Each scene shows the same named points in several views. A view is turned or mirrored, and shifted as a whole, has a little noise and may leave points out.
In the rows, zero is written as 128.

Scene 1
View 1
q835: [123 123 153 153 143 120 119 143 147  63  95  88 181 147 143 133 163 157
 183 156]
q715: [156 121 158 150 152 105  94 159 123 120 105  84 107 170 115 150 131 120
 135 162]
q555: [128 134 161 149 151 111  97 153 141  75 106  97 105 194 116 144 157 173
 171 170]
q413: [142 153 153 144 169 144  99 172 169  74 127  97  93 191  91 125 132 161
 148 183]
q696: [149 126 156 149 151 108 108 158 131 103 108  87 113 174 114 140 141 140
 148 163]
q431: [137 104 122 173 154  59 128 118  75 115 112  85  82 202 118 136 125 141
 154 161]
q772: [158 136 132 154 144 110 141 123 112  84 132  93  64 215  91 123 143 167
 153 162]
q963: [149 110 125 164 166  87 135 153 115 125 105  75 152 142 127 117 109 101
 134 158]
q364: [163 146 158 141 140 135 124 148 142  78 124  94  90 196  95 128 156 167
 151 163]
q154: [170 119 152 155 141  97 104 137  96 125 115  86  69 194 105 153 132 122
 130 157]
q102: [130 121 142 168 160 101  68 126 104  92 125  99  39 228 103 164 123 149
 154 178]
q209: [156 131 163 144 120 142 120 127 141  59 109  90 149 162 128 143 177 157
 170 147]
q120: [174 137 170 138 106 147 120 117 130  61 118  93 111 187 112 151 188 167
 165 141]
q30: [148 142 126 153 178 120 149 174 158  96 121  85 138 158 101  90 112 136
 137 173]
q720: [156 116 142 157 138 107 130 130 115  97 110  81 138 160 127 134 144 129
 151 149]
q707: [170 123 136 158 141 122 118 123 108 100 130  86  87 186 104 138 129 123
 134 155]
q335: [157 159 193 121 138 143 109 188 178  75 103  96 121 177 100 136 181 182
 159 167]
q266: [129 109 123 177 149  88 104  96  84  81 123  93  68 218 120 151 132 152
 167 163]
q653: [147 142 154 148 169 128  90 174 154  99 120  93  93 184  98 134 121 137
 137 179]
q548: [135 118 131 165 182  78 100 163 114 130 112  85  87 184 108 132  97 118
 132 179]
q535: [151 120 138 161 141 104 113 115  98  92 124  91  74 206 109 145 139 146
 151 158]
View 2
q120: [ 91 177 158 126 118 143 165 120 162 180 145 125 135 136 101  66 110 100
 142 130]
q835: [ 52 178 103  98 133 172 150 108 145 181 169  95 147  85 129  91 135 121
 158 174]
q555: [ 86 159 125 117 137 138 143 124 151 133 143 128 148 122 113 116 115 118
 151 169]
q696: [104 160 119 120 140 132 136 113 149 127 139 118 152  95 124  93 150 113
 130 154]
q209: [ 74 185 134 113 123 158 165 116 152 187 155 107 138 108 116  72 124 106
 146 150]
q772: [118 120 144 130 130 106 129 136 159 142 170 145 133 143 117 110 138  96
 122 126]
q653: [127 163 123 121 141 115 154 137 139 107 123 121 138  95 139 113 145 108
 124 176]
q154: [127 147 125 136 138 104 125 100 157 108 128 138 148 108 104  88 167 112
 108 110]
q720: [ 90 157 111 116 134 138 134 101 150 160 162 111 146  85 122  78 168 110
 125 131]
q335: [106 183 164 121 134 158 156 145 147 144 123 110 160 117 136  74  93  99
 152 203]
q715: [114 167 114 126 142 125 135 102 146 112 123 119 154  84 120  86 165 118
 122 144]
q707: [122 148 124 130 131 107 146 115 151 139 148 130 128 105 116  91 166 102
 108 115]
q548: [122 133  92 122 152 104 115 110 142  86 140 129 149  81 131 125 184 121
 113 146]
q535: [104 139 122 128 132 108 135 112 159 130 153 144 132 128  99 110 149 111
 122 111]
q102: [111 142 112 129 139  88 142 115 156  88 126 161 126 140  86 148 138 123
 128 122]
q266: [ 85 128 102 122 133 102 129 104 163 127 167 154 125 139  84 138 151 123
 131  99]
q963: [102 145  85 111 146 134 115  98 139 138 166  99 155  49 148  86 205 115
 111 144]
q413: [123 159 135 118 138 118 164 156 139 121 135 122 129 111 146 122 125 100
 132 191]
q30: [120 137 113 110 142 131 134 147 133 145 173  99 142  70 175 101 172  94
 118 186]
q364: [116 152 150 125 130 125 150 142 152 146 147 128 138 127 127  93 123  95
 131 156]
View 3
q715: [159 126 139 147 149 144 112 114 139 124 149 122 152 159 135 144 151 150
 187 131]
q535: [140 136 121 137 143 143 144 102 156 119 145 126 146 106 140 139 168 155
 145 106]
q30: [141  90 139 192 188 164 104 136 117 163  95 143 150 148 166 125 145 166
 167 137]
q772: [113 139 122 154 154 163 159 109 154 130 122 141 145 101 149 140 159 148
 132  95]
q707: [154 128 134 142 144 144 133  92 135 142 135 136 154 122 136 137 157 142
 149 117]
q209: [115  86 127 144 166 125 108 132  96 151 144 112 121 111 113 169 156 152
 184  72]
q431: [148 145 101 155 136 125 135 106 161  96 141 123 168 124 157 120 180 184
 131 124]
q653: [147 114 152 151 175 182 125 128 157 141 134 133 134 144 151 143 140 141
 192 132]
q720: [144 107 119 158 152 117 103 116 107 137 136 120 153 135 132 141 163 166
 164 110]
q548: [173 130 133 162 157 157 119 113 171 113 137 130 164 156 167 116 160 170
 167 161]
q696: [138 117 132 155 160 147 115 126 136 127 141 121 145 146 139 147 153 156
 183 117]
q266: [147 132 105 129 143 134 150 101 176 102 155 118 141  85 151 132 185 175
 135 108]
q335: [ 86 107 150 160 184 179 121 159 121 144 135 122 115 146 124 180 127 132
 218  79]
q963: [174 102 122 179 157 118  84 115 110 139 125 126 173 164 152 117 163 182
 164 151]
q835: [125  66 114 162 183 118  84 152  99 139 143 100 121 121 132 158 166 185
 196  90]
q154: [155 154 134 138 131 144 137  93 153 115 149 131 164 145 133 138 155 140
 158 126]
q102: [155 143 129 116 150 171 161 106 205 100 163 123 132 101 153 137 168 151
 162 123]
q413: [126 102 152 154 189 195 134 139 157 152 124 135 119 124 154 150 139 140
 191 116]
q364: [109 122 139 152 166 169 141 127 136 145 128 134 131 118 136 157 144 135
 168  90]
View 4
q209: [115 117 163 151 117 134 110  96  97 153 134 150 161  86 107 112 132 143
 109 117]
q335: [ 80  97 123 187 106 106 118 110  94 131 144 118 199 111 112 115 160 159
 122 134]
q963: [120 115 129 108 118 143 195  98 145 140 147 105 109  62 131  80 104 105
 148 136]
q715: [127 116 118 159 112 128 164 105 156 115 154 110 125  95 130 104 112 147
 136 129]
q555: [104 125 133 152 121 123 146 104 139 134 118 124 170 115 104 135 145 174
 130 125]
q120: [116 112 173 185 121 133 111 103 102 141 133 153 145 117  98 128 129 156
  92 116]
q653: [127 108 109 160 100 103 184 109 142 121 150 114 154 117 126 111 149 158
 136 151]
q102: [149 140 131 165 121 121 189 107 193 110 118 125 122 153 105 155 132 200
 125 132]
q266: [140 143 165 137 137 146 185 100 179 132 100 136 104 133  92 153 116 178
 119 120]
q154: [131 116 135 179 121 137 179 112 170 106 146 113  91 124 118 121 102 151
 122 129]
q548: [127 123 108 131 116 125 218 109 184 116 139  95 113 107 127 111 119 148
 152 144]
q696: [113 116 127 152 117 128 162 105 143 128 141 115 140  99 120 111 125 148
 134 130]
q413: [120 106 121 159  98  95 179 109 122 132 139 124 176 130 115 120 169 165
 129 158]
q431: [113 133 152 133 141 154 202 105 184 126 108 107  87 117  99 133 100 149
 133 122]
q364: [108 105 149 178 114 115 161 111 118 132 131 131 151 136 102 129 151 160
 110 142]
q720: [119 117 152 135 122 145 158  99 131 144 136 127 120  81 115 102 110 126
 125 123]
q835: [105 125 147 110 121 138 122  89 108 165 123 139 180  59 112 104 132 139
 134 115]
View 5
q209: [146  47 110 138 150 144 140 126 159 157 115 152 180  86 159 156 169 131
 172 129]
q535: [114  93 119 124 119 157 129 126 129  96  90 116 134 111 138 158 138 143
 144 109]
q30: [116  97  68 122 106 144 110 180 173 145  59 131 164  68 135 155 179 139
 131 180]
q413: [136  96  86 121  82 127 131 127 151 164 100 124 148  74 100 143 165 127
 125 146]
q720: [122  66 104 131 150 161 119 146 166 114  80 137 161 100 163 158 161 155
 152 146]
q102: [122 108 120 116  95 154 133 102 125  90  98  98 118 124  90 137 129 152
 126  95]
q431: [103 101 107 124 126 174 102 142 134  54  63 108 143 111 146 148 136 164
 144 109]
q835: [160  50  85 141 158 154 122 146 187 144  96 145 207  82 137 127 187 154
 177 137]
q772: [105 107 110 124  97 145 126 138 112 109  90 118 139  86 147 169 140 118
 146 107]
q335: [155  57  86 137  93 115 116  92 149 181 128 147 172  48 143 139 167 130
 142 148]
q364: [126  84 103 128  98 131 130 121 131 148 106 132 148  75 143 162 152 121
 140 130]
q120: [136  52 126 137 134 137 147 106 131 151 128 148 158  86 169 170 151 118
 168 112]
q696: [128  73  97 129 120 149 111 122 160 121  90 128 150  92 139 143 156 158
 133 147]
q963: [111  77  84 125 147 172  98 170 189 100  49 130 156 104 153 151 169 178
 129 183]
q266: [116 103 123 123 127 169 133 134 125  72  85 105 142 125 119 148 135 146
 157  80]
q548: [110 104  88 116 106 163  96 138 164  87  58 106 129 109 113 135 149 179
 108 158]
q653: [128  90  90 119  92 137 121 120 161 145  90 121 135  89 107 142 159 150
 114 161]
q555: [146  79  95 131 109 140 119 110 146 130 108 126 168  81 118 130 158 144
 152 115]
q707: [105  86 118 121 124 155 132 136 145 114  84 124 124 113 147 174 142 142
 131 141]
q154: [105  82 120 120 116 158 111 107 139  93  85 118 112 116 151 161 131 163
 116 140]
View 6
q772: [114 112 121 173 131 153 136 127 130 121  83 159  91 125 154 114 105 186
 126  91]
q266: [104 147  92 140 128 146 109 137 104  93  89 161  92 131 170 114 146 192
 142  95]
q707: [131 101 113 165 141 154 133 166 108 116  79 131  81 142 176 124 113 160
 145  96]
q413: [116 134 157 181 114 141 153 133 142 123 113 105  90 125 139 158  85 129
 147 105]
q720: [137  85  99 145 137 136 136 171 105 129 100 109  69 126 138 124 135 159
 176  87]
q653: [126 124 139 166 122 138 149 141 124 119 100 106  88 141 154 165  90 126
 158 120]
q209: [131  98 121 167 107 136 139 172 120 136 142  94  80 121 125 105 124 151
 176  42]
q696: [133 104 112 150 123 130 142 146 112 124 105 112  84 140 143 145 110 148
 173 103]
q548: [127 119 105 133 148 133 138 137 102 106  65 129  77 142 161 174 118 148
 165 157]
q555: [115 135 122 156 100 127 139 125 126 118 129 116  97 130 129 137 111 155
 167  86]
q364: [125 108 136 183 113 146 148 135 136 129 110 125  94 133 142 125  89 157
 145  79]
q431: [120 112  78 127 144 136 122 133  97 107  69 161  82 134 158 130 142 194
 155 122]
q120: [130  97 122 185  98 146 137 161 126 131 140 115  98 136 143  86 105 166
 155  24]
q535: [118 121 102 155 128 146 126 142 110 107  88 148  93 140 169 118 122 177
 145  93]
q835: [124 107 116 140 112 120 140 165 117 137 147  80  63 103  96 127 148 144
 194  66]
q154: [138  98  92 153 132 143 133 148  97 108  77 142  99 166 186 136 104 165
 156 110]
q963: [144  75  99 127 163 130 142 177  95 133  73 102  49 121 136 157 142 145
 186 133]
q715: [142 101 103 147 128 131 141 155  99 117  95 110  87 156 163 153 107 140
 177 113]
q30: [130  89 145 161 154 140 161 154 133 145  82 101  50  98 114 163 110 136
 159 129]

Which points are out of place in each view (at most two, in the order of its rows)? Write - if all are in place.
view 1: -
view 2: -
view 3: -
view 4: q364
view 5: q835
view 6: q120
